Points on a hilly landscape, in no order, each with its height.
From any point a ball rolls to the lowest of the 2 points nearest to it. It stops when none of these is lower. Distance is the straight distance between rows; heights are no part of it.
k865 h=39.9: [124 101  92 108 100  93  73 112  63  97  63 107 124 106 145 117 104  98
  87  71  91 106 110 102 104 101 116 108 117  69  82  97 129  94  60  98
  96 106  96]
k358 h=33.4: [115  92  96 130  90 113  91  89  78 105  79 116 129  90 110 104 114  86
  87 122 114 126 114 118 116 106  92  88  95 112  81 124 120  94 104 112
 137 128  71]
k848 h=50.3: [111  69  68  66 103  98 106 124 100 100  92 144 111 108  83  83 126 105
  98  95 102  86  93  89  86  85 150 105  83  88 108  67 117  99  87 115
 100 100  97]
k617 h=42.7: [115  89  95  87  98 108  90 104  79 104  72 114 123  92 123 104  98 109
  71  69 105  91 112  93 103 109 136 110 140  83 108 110 115  96  77 111
  98 110  86]
k416 h=34.3: [131 118  90 105 108  96  91  68 121 105  91  98  93 121 112 105  65  79
 121 114  76 107  87 143 107 103  65 111  91  97  90 131  71  92  79 103
 105  65  99]
k969 h=35.3: [111 121 105 130 111  97  75 107  66 106  64  76 121 106 123 115 111 100
  63  77  93 120 104 112 113  84  99 118 106  80  86  96 135  87  94  94
 105 134 100]
k936 h=39.1: [113  67  59 109 107 119 121  60  82 105  87 103 110 107 126 110 124 115
 114  90 114 115 119 106  99  80 140 106 109  97 124  67 100 110  69 108
  79 126 105]
k952 h=43.3: [130 107  81  93 128  95 125  90 105 108  97  83 120 116 115 118  63 133
  95  75  90 124  86 119  87 109  69 101 104  82 128 111  93  98  72  99
  89 105  89]
k7 h=62.3: [105  70  95  86  74 120 140  96 137  91 119 118 105  86 101 104  92  99
 119 113 109  35  87  79  96  99 122  91  97 109 110 124  83  97 137 131
 136  79  92]
k56 h=29.8: [ 92 106 109 125  96  91  81  93 107  97 103 101 127  83 105  71  87  58
  81 109 114  91 109  98 103 110 115 124  88 115 115 147 120  91 127 133
 127 130 100]
k336 h=50.9: [119  86  69  80 109  96 103 121 101  95  90 128 102 105 118 131 113 113
  98  97  86 102 116 111  93 106  93 102 124  81  89  98 113  96  81  93
  81  88  71]
k477 h=56.9: [ 68 125 115 122 112  81  69 117 108  93 103  74 106  88  69 101 128 119
  66 113  92 117 148 105 104  99  78  94  97  82  67 102 125  91 125  95
  84  94 133]
k722 h=27.2: [111  86  91  76  72 110  99 114 119  98 105 130  74 107  97 109 114 101
 115 122  90  86  95  93  96 109 113  93  85  83  86  94  89  92  94 116
 111  81  93]
k566 h=28.9: [ 90 117 116  89 109  98  77  77 106  99 108  96 122  87  78  52  62  82
  67  76  81  86  96 107 111  98  90 109 105 110  96 105  94 100 108 128
 114  88 136]
k805 h=58.3: [108 125 104 112  87 108 104 102 102  89 125 114  57  98  76  88  92 105
  73  95 126 101 107  87 106 110 112 117 115  78  99  79 103 107  88 110
  78  73 115]
k791 h=48.7: [ 93  83 102  96  80 119 129 100  98  67  99 108  76 118 125 138 109  96
 120 124  96  73  86 102  93  77  87  56  80  85  86 100  80  89 129  90
 128  99 106]
k31 h=49.0: [ 83 152 127  87 114  73  73  71  92  96 103  61  94  78 100  75  83  98
  66  62  79  95 102 103 116  84  98 113 110  87 107  82 104  87 117  97
  71 101 148]
k718 h=32.3: [ 81 141 111  97 137  91  81  90 100 116 111  93  84  86  73  59  45  80
  66  81  76 111 112 119 110 104  77 121 103 105  97 106 104 110 110 113
 100  97 142]
k834 h=62.1: [133  94  76 102  96  92  98 126 102 125  79 135  55 122 114 147 102 113
 121 121 132 113  88  99  84 115 109 107  98  93  89  73 120 112  92  73
  69 109  82]
k685 h=52.6: [ 89 106  94  98 102 104  97  84 109  96 108  96  90 104 101 106 122 104
 103 108  96 116 111  96 107  89  91 105  97  78  98  87  97  97  83 102
  83  83 123]
k112 h=32.2: [ 81  97 140  89  80  85 101 101 125  90 101  93 102  89 108 104 108  68
 121 113  72  85 110 115 103  89  78 123  96 111  93 125  75  91 142 121
 117  81 109]
k547 h=51.0: [101  96  76  97 104  97  97 129 118 110 117  99  96  88  82 108 141 111
  98 116 115  99 126  93  72  88 101  95  92  87  75  89  97 102 136 106
  89  86  89]
k402 h=42.2: [130  80  81 107 119 104 105  60  90 113 123  80 128 102 123  70  77 105
  81  76 119 116  82 128 101 105 130 113 110  97 124 107 107  92  82 118
  92 121  90]
k298 h=22.9: [ 84 117 120 103 109  78 115 116  79  91  86  68 112 113 122 114  96 105
  88  80  91 106  60  95 106  94  85  84  93  99 108 103 126  88  90  79
  94 113  99]
k240 h=50.8: [ 89 132 100  95 128  81  57  94  77 105  99  64 132 101 113  99 115  85
 105  86  69 119 129 147  87  77  71 124  76  84  81 104  92  98  98 114
  87  98 123]
k179 h=31.4: [105  88  95 119 127  74  82 103  82 127  78 104 110  76  83  65  99 107
  86  92  89 122 138 109 113 115 135 139 131 124  84  87 103 113  91  96
  92 142  97]
k917 h=23.6: [ 94  96  87 116 104  96  81  72  88  78 106  96 107  80 109 118 106  94
 107  86 140 109 106 120 118  78 111 118 116 127  91  65  84  98 113 104
  74  99  83]
k38 h=56.6: [116 106 112 116  66 106  85 118  99  93  68 128 118  99 118 121  84  75
  95 109 122  88  91  88 108 115  97 100 111 102  84 110 117  97  93 113
 110 108  86]
k919 h=43.8: [127  40  78  84  92  95  90  81  66 114  99 123 132 110 116  83 127 125
  97  89  91 105 104 132  93 126 145  87 119 109  98 113 117  88  86  91
 108 129  64]
k799 h=53.3: [ 79 102 133  98  86 120  91 126 122  96 120 102  81  86  76  78 121 111
  92 130 107  70 122  51  96 101 118  89  91 105  83  90  79 110 149 104
 136 113 117]
k773 h=29.7: [116  82  79 124 109  96  98  65  91 114 101 106 129  83 123 109 109  93
 125  95 123 114 117 111 123  85 122 127 109 131 110  83  94 102 114  99
  77 114  86]
k583 h=53.0: [119  72  62  74  91 102 109 118  98  79  74 145 127 116 112 130 115  94
  96 109  89  83 108 108  96  95 123  93 101  78  91 103 124  80  99 119
 107  97  81]
k278 h=41.0: [ 98  69  94  90  97 105 117  60  78  90  99  97 146 106 129 105 101  81
 100  83 101  97  94 101 116  71 113  78  79 104 129 122  98  80 111 129
 131 122  88]
k156 h=40.4: [106  92  79 103  99 118 134 107  89  99  94  90 105 111 107 120 108 111
  97 103 118 107  83  84  78  79 105  78  72  91 123  57 118 104 104  93
  98 111 119]
k568 h=37.6: [109  82  88 109 106 125  72  81  75 117 101 108 127  83  90  82 114 102
  85 106 102 124 121 133 105 114 111  83  93  93  95 114 105  88  88 107
 134 114  74]
k946 h=64.4: [100  90  99  84  80  97 125 102 133  71 129 109  88 103  78  83  84  81
 103  98 108  58  66  74 108 106 133 121  90 128 123 104  90 112 104 116
 108  71 101]
k293 h=29.0: [112 103  80  86 105  99  88  86  90  93  97 100  99 128 117 107  86 100
 121  88  73 107  86 136 100 102  86  87 107 101  86 118  84  93  60  81
  89  55  87]
k479 h=26.4: [ 80  78  81 105 122 116 117  91  92 103  96  90  90  80  72  87 131 142
  82  86  82  96 129  88 122  84 145  94 115 100  94  58  84 109  97  89
  88 102 101]
k164 h=49.4: [ 95  79  84  92 105 109 138  86 105 111 112 105 108  99 102  86  76 104
 106  87 129 103  91  86  97 100 129 113 100 120 145  76  93 117  82 106
  88 108  99]
k260 h=45.3: [ 93 119 132  96  78 109  76 106  94  89  79 132  93 106 104 135 109  83
 119 131 111 106 105 110 126 100  59  65 112 102  75 106  91 103 107  78
 106  84 100]
k906 h=22.8: [ 77 108 124  85  97  70  79 118 119 119  97 100 111  91  94 124 110  71
 143 115  95  91  96 107 104  98  57 119  90 128  96 126  78 104 108  99
  76  60 103]
k818 h=29.9: [ 95  88  88  91 106 104 112 120 107 111  96 100  89  98  89  96  80 126
  96  94 108 114  89  89  76 129  96  92 112 100 111  92  97 101  96  91
  99 120  70]
k424 h=36.5: [113  87  99 100  76 104 115  84 116  85 108 122 123 107  95  91  85  81
 104 117 107 101  88 101  99 100  93 105  85  94 112 120  86  83  98 135
 128 100  92]
k757 h=46.4: [ 88 132 125  98  85  62  89  90  73  73  99  86  99 118 118 142 109  77
 124 132 103  99  72 120 114  87  64  79  65 109  83 125 106  98  95  66
 110  93 109]
k777 h=41.9: [ 98 108 108  80  70 109  85 102  82  80  88 129  72 118 114 125 117  96
 113 125  81 109 112 126 108 100  77  66 105  90  62 121  85  89  97  79
 118  75  85]
k86 h=51.1: [ 73 126 143 103 108 101  91  81  84 105  83  70  96  77 109  81  88 115
  76  72  90  97  93 105 131  73 103  97 126  94  99  74  93  99 102  96
  82 102 128]
k142 h=43.6: [ 87  65  74  95 101 107 130  86  99 103  96 118 137 103 127  94 100  99
  94  83 102  83  98  88 103  88 128  89 107 100 139 124 122  91  89 120
 109 116 103]
k189 h=58.2: [ 91 118 104  97  89 102 108  93 111  92  84 128 105 114  83  73  66  83
  96  91 114 102  70  82 117 115 109 109 105 107 117  98  92  99  58 107
 109  87  96]
k16 h=30.0: [ 85 136  77 104 109 108 123 111  92  74  97 113  75 107  97  93 102 118
  70  86 130  86  87  65  94  81 123  85  95  77 129  73 134 118  83  79
  90 119 117]
k160 h=44.1: [119  88  82  96 114  60 115 126  92  99  99  93 103  97  97 125  91 129
 123  93  93 124  84 125  84 117  87 110 103 105 115 101  86 111  72  77
  56 103  80]
k465 h=54.8: [ 99 115 118 118  76  86  80 125  79  84  79 111 103 114 113 127 121  86
  92 107 120  97  89  91 117  95  92 102  95 100  80  95 113  93 105  91
 100 114  98]
k633 h=26.6: [ 98 111  93 132 107 112 110  92  91 118  92 101 112  99  90  99 118  99
  80 117 109 147 116 111 105 102  75 101  95 102  85 106 135 100  88 105
 113 119  83]
k886 h=38.3: [106 107 114  88  77 110  67  75  87  75 111 117  96 101 108 109 100  92
  94 107  78 107 116 135 107 100  85  80 109  93  54 120  77  89 102  94
 109  63 106]
k101 h=45.8: [113  73  66  82 105 112 123 131 117 106 100 114  88 105 115 115 127 113
 126 125 105 101  87 103  77  84 102  72  84 108  86  75 108 103 127  91
 112 110  82]
k350 h=55.0: [115 106 100 111 113 135 109  78 100 117  96 104  92 104 108  93  99 101
 111  94 109 133 113 102  99 100  90  95 102  77 120  66  82 107  63 109
  94  89 111]
k138 h=16.4: [ 99  83  94  73  78  87  88 113 119 112  94 116  97 119  95 127 123  68
 146 111  95  80  86 107  96  95  98 110  81 122  94 108  60 116  95  94
  86  54  96]
k703 h=15.2: [ 99 115  94 138 119  94  85 105  91 101 108  72 107  81  72  91  87  96
  71  97 116 127 121 113  99 101  93 117 102 116  87  96 126 100 112 113
 103 133  88]
k930 h=36.0: [112  96 104 104 124  73 110 118  89 109  89 116 107  86  82  71  74 119
  78  78  86 128 121 104  93 122 110 121 121 103 115  96 103 116  67  94
  87 134  88]
k925 h=63.3: [115  69  89  72  81 116 129 103 136  99 116 120  71  95  93  96  94  98
 106 106 113  51  70  81 104  93 143  97  94 138 104 101  89 103 143 115
 113  83  89]
k206 h=48.4: [ 71 110 123  97  74 105  88 109 119 101  84 134  67 106 104 139 111  84
 122 142 120  96 105  91 119  91  71  84 104 128  74  89  66 122 137  86
 107  96  91]
k222 h=51.4: [ 89 116  90 109 109 100 115  98  94 105 103 112 131  85  92  91  96  95
 107  79 137 108 110  71  93  88 114 109  97 102 135  61  90 123  80 105
  85 104 111]
k591 h=60.3: [132  98  88 100  80 110  88 119  93 102  63 146  70 125 133 149 111  93
 121 125 118 103  89 101  79 124 103  93 108 101  82  85 115 104  94  84
 105 114  68]
k305 h=59.6: [ 99 131 102  91  98 108  97  97 124 106 108 128  76 102  68  80  71  93
  89  99 118  99  94  83  96 141 105 116 115  95 115  91 101 109  60  97
  85  70 115]
k708 h=53.5: [ 83 106 108 106  99  95  77 132 119 110 124  82  82  93  68 104 141 115
 103 132 101 103 134 103  95  98  77 109  89  86  70 104  99 106 130 103
  82  83 109]
k570 h=61.1: [ 98  60  86  75  73 103 129 103 116  91  82 122 117 101 114 123  84  91
 118 112 108  62  84 103  78 103 119  83  94 118 108 119  83  85 129 115
 124 110  76]
k730 h=47.2: [102 103  87 124  91 118  91  71  71  78 123  89  89 108 111 116 113  89
 123 109 126 127  86 129 103  91  77  85  91 101  81  86 104  99 100  76
  97  87  90]
k852 h=45.6: [ 98  96 110  78  71 110 113  99 103  71 119 104  71 118 107 139 106 106
 128 124  76  78  95 114  97  88  71  51 100  81  78 130  81  92 116  72
 120  60 102]
k786 h=27.8: [ 95  84 106 110 120  90  77 111 102 143  86 105 127  64  79  64  87  87
  92  80  97 109 132  93 104 111 134 141 134 134  94 109 102 121 107 113
 101 123  84]
k405 h=24.0: [ 80 110 102 132  92  79  82 100 100  91 105  92 111  88  93  95  98  81
  81 111 120 105 119  98 116 101 100 122 105 132  91 111 116  95 127 119
 103 125  85]
k559 h=36.1: [103 116  77 100 109  91 138 124 100  81 106 104  97 105  97 121  79 118
  94  81 130  80  71  81  80  89 118  86  86  95 139  66 115 103  89  95
  82 100 121]
k564 h=55.5: [ 80 136 111  92 119  88  95 120 101 102 117  66 111  64  67  93  95 111
  95  76  97 105 136  83  58  93 101 128 113  94 139  90 104 118 106 106
  73  89 128]
k781 h=46.3: [ 68  97  78  93 116 111 145 101 118  90 102 100 114  93 120  96  80 102
  91  77 105  73 100  71 104  76 101 103 121  90 129 103 120 106 108 119
 104  97 103]
k890 h=42.1: [118 120  86 121 113 117  82  75  81  80  96 109  99 114 128 101  92  74
 100 103  85 120 102 158 111  89  76  89 101  95  59 137  84 110  80  80
 114  98  79]
k819 h=35.4: [ 98 119 110  82  78 109  99 133 140  75 110 118  68 108  79  68  96 102
 102 131 110  61  84  51  77 121 104  99  84  97  96 114  91 111 108 103
 120  86 113]
k82 h=59.7: [ 97  79  97  94  71 110 132 127 111  75  83 105  96 109  95 118  82 117
 117 120  93  67  64  78  85 101  95  63  86 126 101 119  95  91 125 111
 138 121  78]
k428 h=56.7: [108  92  96  99 101 114 112  86 104 117  80 137 103 116 101  82  86  86
  96 105 109 122 108  86 104 102 102 105 107  86 119  87  95  94  62 100
 101 104  82]
k638 h=48.2: [ 98 127  83  97 130  92  76  86  90  96  98  68 113 105 125  97  96  81
  96  82  73 124 106 151  94  79  63 110  89  95  66 117  97 110 120 100
 106 114  95]
k655 h=41.2: [114  53  86 101 100 114  98  66  82 119 111 100  98 104 116  74 120 123
  93 102  82 112 120 106  97 123 136  87 101  87  98 116 117  79  90 108
 126 132  72]
k653 h=19.1: [ 80  80  90 102 116 102  95 101  98 105  97  94 120  79  80  71 108 111
  82  77  95  94 117 101 126  81 127  99 122 120  91  95  91 101  93 109
  95 106  92]
k518 h=43.7: [132  74  71 109 108 104 126  71  81  81 114 104 101 116  99  86 112 114
  97 100 110 122 106 100  90 101 129  96  81  93 134  57 118 109  62 107
  84 118 105]
k119 h=30.1: [ 96 104 116 107  89 105  91  71 110 100 113 101  95  83 105 112  94  71
 109  92 111 103 101 119 123  84  86 121 117 125  87  93  80 102 116 106
  92  67  95]
k751 h=40.3: [126  92  97  96 111  51 127 115  86  98  91  88 100  93 102 102  77 130
  96  75  83 140  90 128  81 120 100 129 116  97 118 111  89 120  78  90
  69 132  87]
k611 h=38.9: [ 94 124 124  82  85 105 108 127 157 111 115 100  66  92  64  83  88  77
 122 118 114  53  88  60  84 119  84 115  92 110 103 105 106 124 119 106
  94  64 132]
k674 h=39.8: [116  95 108 105 116  99  87  60  93 138 120  72 127  84 112  60  69  80
  98  77 115 112  90 125  87 108 115 140 102 104 109 102 109  98 109 126
 112 117 105]
k64 h=28.2: [ 75 106 133  88  93  76  70  90 103 102  97  95 118  91  90 108 115  57
 123 110  72 105 126 130 119  76  61 131  95 135  80 120  70 102 127 106
 100  70 126]
k376 h=48.6: [ 77 105 103  97  85 127 127  80 118 108  68 119 112  91 123 110  83  94
 102  80 107  81 100  76  98  76  95  97 118  80 119  98 104  97  96 116
 120  92 107]
k945 h=52.1: [118  64  65  59  94 114 119 105 110  83  93 119 116 130  95 108 112 103
  80  99  87  83  98  98  78  90 128  83  80  76 116  86 110  84  73 121
  97  81 105]
k605 h=29.6: [ 97 144 115 114 119  83  86 122  77  99  63  79 120  98 105  99  81  92
  68  72  90 107  78 105 119  95  79  99 101  96  97 106 129 111 105  93
 100 129  93]
k187 h=50.6: [119 121 103 121  91  87  87  91  71  89  99  88  86 111  99 129  98  88
 104 107 110 115  67 134 119 111  65  77  79 108  81 111 119  93  86  73
 100  88  86]
k592 h=54.6: [ 88  91 129  85  86 141 117 109 122 102 110 127  95  76  80  72 124  97
  97 122 100  67 132  56  85 106 121  88  98  89  92 112  81 109 131 125
 152 115 104]
k671 h=31.8: [130  90  77 114 110 118 121  93  77 102 104 111 108 122  91 103 106 117
  75 100 112 144 101 122  99 113  87  84  94 101 109  93 131 105  84  94
 106 119  63]
k114 h=39.6: [125 124  91 105 138  79 102  98  98 116 100  78 119  97  93 101  63 106
  80  73  89 146  90 137  94 110  54 108 103  92 114 115 103 109  80 104
  78 127  91]
k747 h=44.0: [ 87 121 147  78  98  74  83  91 117 102 141  63 107  85  57  80  86  88
 100 100  79  87 114  81  97 104  79 118 105 106 104 108 109  90 135  96
  79  53 153]
k894 h=46.5: [ 68 124 128 102 100  74  83  89 109  89 123  58 103  83  91  77  97  92
  85  83  79  88 116  81 101  90  97 119 101  96  94  98 120  91 135 104
  86  85 150]
k546 h=44.4: [138  89  85  96 125 111 107  79 107 111 110  83 111 107 107  67  60 119
  94  68  85 115  86 121  91 114 104 111 106  88 112 104  87  91  73 112
  93 105  90]
k713 h=65.5: [102  95 132  90  73  95 118 100 135  95 117 101  79 111  79  89  94  92
 134 125  91  57  58  71  99  92 108 103  79 121 104  94  79  88 108  99
 108  65 107]
k193 h=24.8: [ 82  91 112  95 109 119  95  76 111  96 115  96 122  83  65  50 111  94
  75  85  68  95 110  89 123  87 109  90 114 116 100 111  84  88 106 120
 119  90 108]
k24 h=39.4: [ 91 106 127 102  69  86  91 117  90  65  78  86  94 108 125 134  92  95
 126 116  98  82  68  96 100 105  82  89  84 129  98 112  94 106 137 112
 120 113  81]
k102 h=58.0: [ 94  93 102  91  79 125 135 124 121  82  99  96  72 111  85  97  77 105
 107 113  82  60  67  56  83 123  81  58  97 106 107 122 102  83 101  83
 130 110  92]
k361 h=51.3: [107  83  90  94  94 108 131  94 134 122 106  98  97 105  92 107  89 103
 127  87 113  90  72  80  84  95 105 118  88 117 129  68  78 110 102 102
  88  73 100]
k677 h=55.4: [ 82 156 112 111 122  72  70 111  79 107  98  63 116  82  74 100  93 105
  67  89  87 115 121 124 101  89  70 110 102  93  88 103 127  99 112  97
  77 104 151]
k928 h=31.6: [104 110  90  71  86  92 117 123 134  79 100 148  62 115  78  90  92  96
  93 125  94  60  74  76  95 109 122  82  82  81 103 103 103  99 100 101
 111  78 109]
k61 h=51.5: [ 73 105 145 108  69  92  82 115 109  96 132  72  75  99  85  81 124  95
 100 133  96  74 103  61 111  97 101  99  92 111  87  91  81 102 141  98
 111 101 133]
k536 h=42.6: [ 81 121 114 110 125  67  85 134  81 127  85  92  61  98  91 130 113 131
  90 100  94 125 136  77 129 104  93  96 117  91  97  86  92 117  84  76
  71 117 112]
k983 h=23.0: [104  85  85 119 126 105 112 112  91 100 108  84  96  86  91 101 111 139
  92  86 104 128 110 111  87 112 102  92 103 102 108  86 107 106  99  96
  83 118  73]
k645 h=53.1: [ 81 135 108  90 128  79  60  99  90 120  96  44 131  76  90 101 103 102
  89  72  72 115 126 120  73  86  74 123  93  87 101  85 100  98 117 102
  85  95 143]
k130 h=67.3: [102 103 124  82  78 100  88 109 113 125 117  67  60 115 115 131 126  97
 161 129  94  65  74  69  99 100  86 102  78  95 104 110  80  92 103  77
 101  69 129]
k780 h=42.9: [ 88 131 158  98  71  73  80 101  81  80  84  79 103 104 112 125 102  84
 132 137  96  86  65 105 117 110  67  92  62 114 103 122  80  86 117  87
 110 103  91]
k463 h=45.1: [129  80  76  92 109 101 102  84  60 106  97 120 123  92 113  85 101 125
  68  66 110 103 106 102 117 112 163  90 122  95 125  95 128 104  70  95
  94 124  81]
k461 h=45.7: [114 114  83 102 107  97  76  87  85  98  86  97 136  93 140 109  82  61
 103  81  95 118  99 154 106  80  79 114 108 109  69 132  97  99 113 105
 111 109  78]
k311 h=52.7: [ 93  94 116  92 103 115 108 100 115 120 109  72  98  96  93 112  93 116
 127  95  81  96  81  78  90 104  68  82 103  88 108 107  82  90  99  84
  90  73 116]
k641 h=42.0: [ 84  71  75 107 106 105 121 114  94  81 101  89 103 116 104 118 141 116
 112 114  95 114  93  99  99  75  87  79  84  98  90  92  99  89 121  93
 100 110  87]
k832 h=34.4: [ 98 106 121 110  73 103  54  86  99  93  98 127 103  96  95 100  99  76
  92  95 105 114 119 133 120 101  82 115 124 113  62 100  78 101 109 117
  98  66 109]
k814 h=36.2: [111 121 108 109 139  78  94 104 107 121 103  80 102  96  82  69  44  95
  85  86  89 121  81 126 105 114  76 116  94 107 101 110  97 103 101 105
  83 121 105]
k911 h=30.8: [ 84  80  94 110 120  93 113 126 101 107 100  61  80  92  97 111 137 146
 103 102  93 113 118  96  81 101 106 100 110  93  98  77  91 112 106  76
  84 117  87]
k5 h=53.7: [ 75 121 136 111  92 119  92  86  97  97  99  99  81  97  97  79  97 116
  61  99 113  94 102  79 135  94 101  70 124  91  92  84 103  98 107  84
 110  98 119]
k795 h=37.0: [105  82 100 121 121 115 103  89 103 125 126  75 100  76  96  52  81 112
  99  83 109 113 106 101  70 133 126 135 105 110 120 103 109 112 100 108
  99 133 100]
k577 h=22.4: [104  76  82  85  81  99  87 126 106  96  95 132  92 120  97 116 139  81
 126 124 102  95 104  99  94  83 114  98  72 104  80  83  76 108 107 100
 103  76  84]
k553 h=53.2: [ 96 118  85 112 117  99 105 119  99  97 101 102 125  86  77  95 104 110
  89  84 118 113 138  80  78 103 113 132 104  92 126  85 103 121  86 111
  81 114 106]
k269 h=43.0: [107  94 102 126  82 125  85  58  85  80 123  94  89 103 115  94 104  81
 121 119 105 128 106 126 109  84  81  78  85 103  83  99  68  97 110 101
 119 105  94]
k223 h=36.9: [ 79  64  81  94 114 115 106 106  95  98 103  73  82 107  93 110 136 132
 105  98  74 105 115  85  97  75 114  83  95  94  84  73  76  99 112  80
  81  85  99]
k63 h=38.2: [109  58  70 104 101 109 104  58  74  87 103  98 134 112 140 111 117  86
 124  93 106  96 106 122 106  77 133  85  92 109 110 110 101  89  94 106
 125 113  99]
k15 h=50.7: [ 88  88 110  95  88 140 134  83 124 110  92  93 103 104 120 110  79 112
 122  83  82  86  86  87  82 104  84  83 115  71 113 106  84  85  82  96
 126  73 110]
k978 h=48.9: [ 77 116 125 103  89  93  94  90 106  84 140  66  83  94  71  75 126  93
  77  99  89  81 104  66 118  83 101 109 100  92  88  80  98  83 127 104
  85  77 138]
k252 h=55.8: [ 75 117 103  96  93 127  98 100 122  95 125 122 120  71  81  61 118  91
  84 114 120  61 151  61  98 100 119  95 103  95 105 128 102 109 141 118
 153 107 112]
k845 h=64.2: [120 112  83  98 105  95 116 128  93 111  92 121  55 128 100 136 120 109
 100 128 122 122  90 105 101 115  89  90  84  89 107  99 142 104  90  71
  74 105  95]
k741 h=14.9: [ 76 102 100  98 105  97 116 105 100  98  85  78 108 116 127 113  88 107
 113  87  97 100  67  99 101  93  97 109  94  98 131  92  93  93  87  98
  87  97 100]
k698 h=34.2: [108  58  71 119 106 115  95  49  80 125 117 103 128  94 128  99 130 100
 138  85 121 103 112 116 106  79 144  99 100 128 113  82  98 105  98  98
 100 120  95]
k103 h=39.3: [125  78 104 106  92 104  84  67 100  87 108 107 112 119 113  82 100  71
 102 110  86 125  88 124 107 103  95 103  91 100  92 113  81  86  92 117
 118 107  94]
k382 h=54.7: [105  79  96  95 102 127 114 115 108 126  98  92  69 118 102 124 102 118
 146 124  96  97  79  85  89 112  82  64  91  83 102  95  92  83  85  68
 106  83  98]
k984 h=36.7: [ 77 125 116 119 141  82  99 120  89 110 110  74  83  75  68  97 101 124
  69  91  90 132 122  92 107 102  82 105 122 104 109 103 108 117  86  78
  70 113 121]
k176 h=24.5: [ 84  97 105 110 104  98  66 104  88 111  95 111 135  66  71  68 101  76
  83  70 106  82 132  80 118 106 143 121 127 128  92 101  94 115 104 108
 105  94  93]
k855 h=47.1: [114  68  75  94 104  98 123  89  82  98 104 129  93 109 100  75  98 113
  95  79 119 103  96  97 100 117 162 108 116 103 140  73 100 112  61  95
  82 124  99]
k52 h=49.8: [ 99 120 110 105 112  90  90  95 109 121 101  87  80 121 118 109 111  90
 103 112  78 122 107 105 107  90  60 101  95  75  89 121 109  91  78  99
  82  95 125]
k820 h=20.1: [ 87 136 110 114 105 106 108 122  89  78 106  79  73 103 107  76  96 115
  65  83 115  96  92  74  98 108 100  91 114  85 113  96 134 108  90  84
 108 128 101]
k875 h=46.6: [ 92 113 126 105 124  75  89 120  91 127  90  76  72 108 103 120 113 117
 101 111  90 122 100  83 127 104  82  99  97  79 107 119 101 107  80  79
  72  98 128]
k249 h=56.4: [ 98  83  98  79  94 127 132 123 126 117 101 115  62 108  82 106  82 118
 117 109  94  83  74  56  87 107  90  52  95  94 101  85  89  81 106  86
 117  92  97]
k530 h=66.4: [115  93 125  94  74  88 118  95 132 113 120  73  59 117  95 105  99  80
 152 135  74  64  78  65 100  97  91 104  65 102  99 108  68  79 108  84
 105  67 128]
k185 h=38.1: [125 115  77 112 130 110  80  73 106 122  93  99 101 121 126  88  75  73
 119 108  80 129 107 152  95 105  72 119  84  91  70 136  78 111  79  93
 110 105  88]
k33 h=35.5: [ 94  92 150  97  72  96 103 112 112  68 105  85  84  90 117 115 101  95
 112 129  76  69  84  99  98  99  80 103  90 108  96 128  71  92 144 109
 124  99  94]
k487 h=47.7: [138  90  73  85 122  84 109 120  86  95  85 117 120 118 111 147 100 117
 129  91  83 115 109 136  77 114  87 108 107  93 103 101 113 117  61  74
  63 100  76]
k426 h=29.1: [ 93 130 121 131 129  96 106 116  77  97  99  75  85 108  81  94 110 122
  52  87  97 116 103  85 116 111  84  96 102  88 101  99 136 111  79  81
  99 126 101]
k230 h=22.3: [102 102  94 101  97  81 100 101 105  96  82  95 107 123 116 123  79  99
 134  93  89  79  68 111 105  96  91 106  99 106 125 111  90  89  64  89
  73  65 100]
k348 h=46.2: [114  70  79  87 117  91  97  96  75 105 102 114 147  91  89  71 101 126
  64  82 102 100 102 125  99 125 138  87 119 108 108 104 130 103  72  96
 103 126  64]
k614 h=56.1: [ 77 121 110 115  85 104  79 107 107  87  99 112  72  93  76  83 105  98
  66 113 129 105 117  75 124 100 116  97 126  97  78  72 110 106 104 104
  82  88 108]
k399 h=52.0: [ 88 102 110 108  74 106 111 112  90  85  90 111  76 111 122 135 116 116
  92 113 119  86  83  92 106  91  90  69  97  88  66  91 121  89 123  92
 106  98  97]
k604 h=48.5: [116  77  56  77 115 102 110 114 108 107 101 125 103  97  94 103 140 119
 101 109 109  94 120  98  84  87 128 101  88  91  94  75 112 104 121 120
  96 109  83]
k51 h=33.9: [114  79  88 102 107 116 100  98 102 123 120 113  82  81  93  67  77 120
  94  93 115 107  99  98  64 149 117 119 111 103 116 110  98 100  93 108
 107 112  75]
k354 h=33.6: [ 89  97 124 107  79  98 106  99 119  84 111 100 112  90 103  85  86  76
 106 112 109  80  93  79  93 114  99 106  93  97 112 110 108  89 117 121
 126 108  91]
k563 h=58.4: [118 113 104 111  68 104  93 125 100 113  53 121  77 113 134 119  88 105
 101 117 115  85  72  87  88 132 104 101 110 102  94 112 125  96  85  88
 103 121  76]
k488 h=41.7: [ 78 132 129  86  90  80  92 115 132 101 135  99 100  88  69  88  89  88
 103 106 108  72 108  83  81 121  75 109  89 105  98 106 112  98 133 101
  92  63 135]

Where does a ball stop that starts at each point below?
k730 => k703
k645 => k741
k305 => k820
k583 => k653
k925 => k917
k130 => k917
k614 => k138
k591 => k917
k252 => k138
k187 => k138
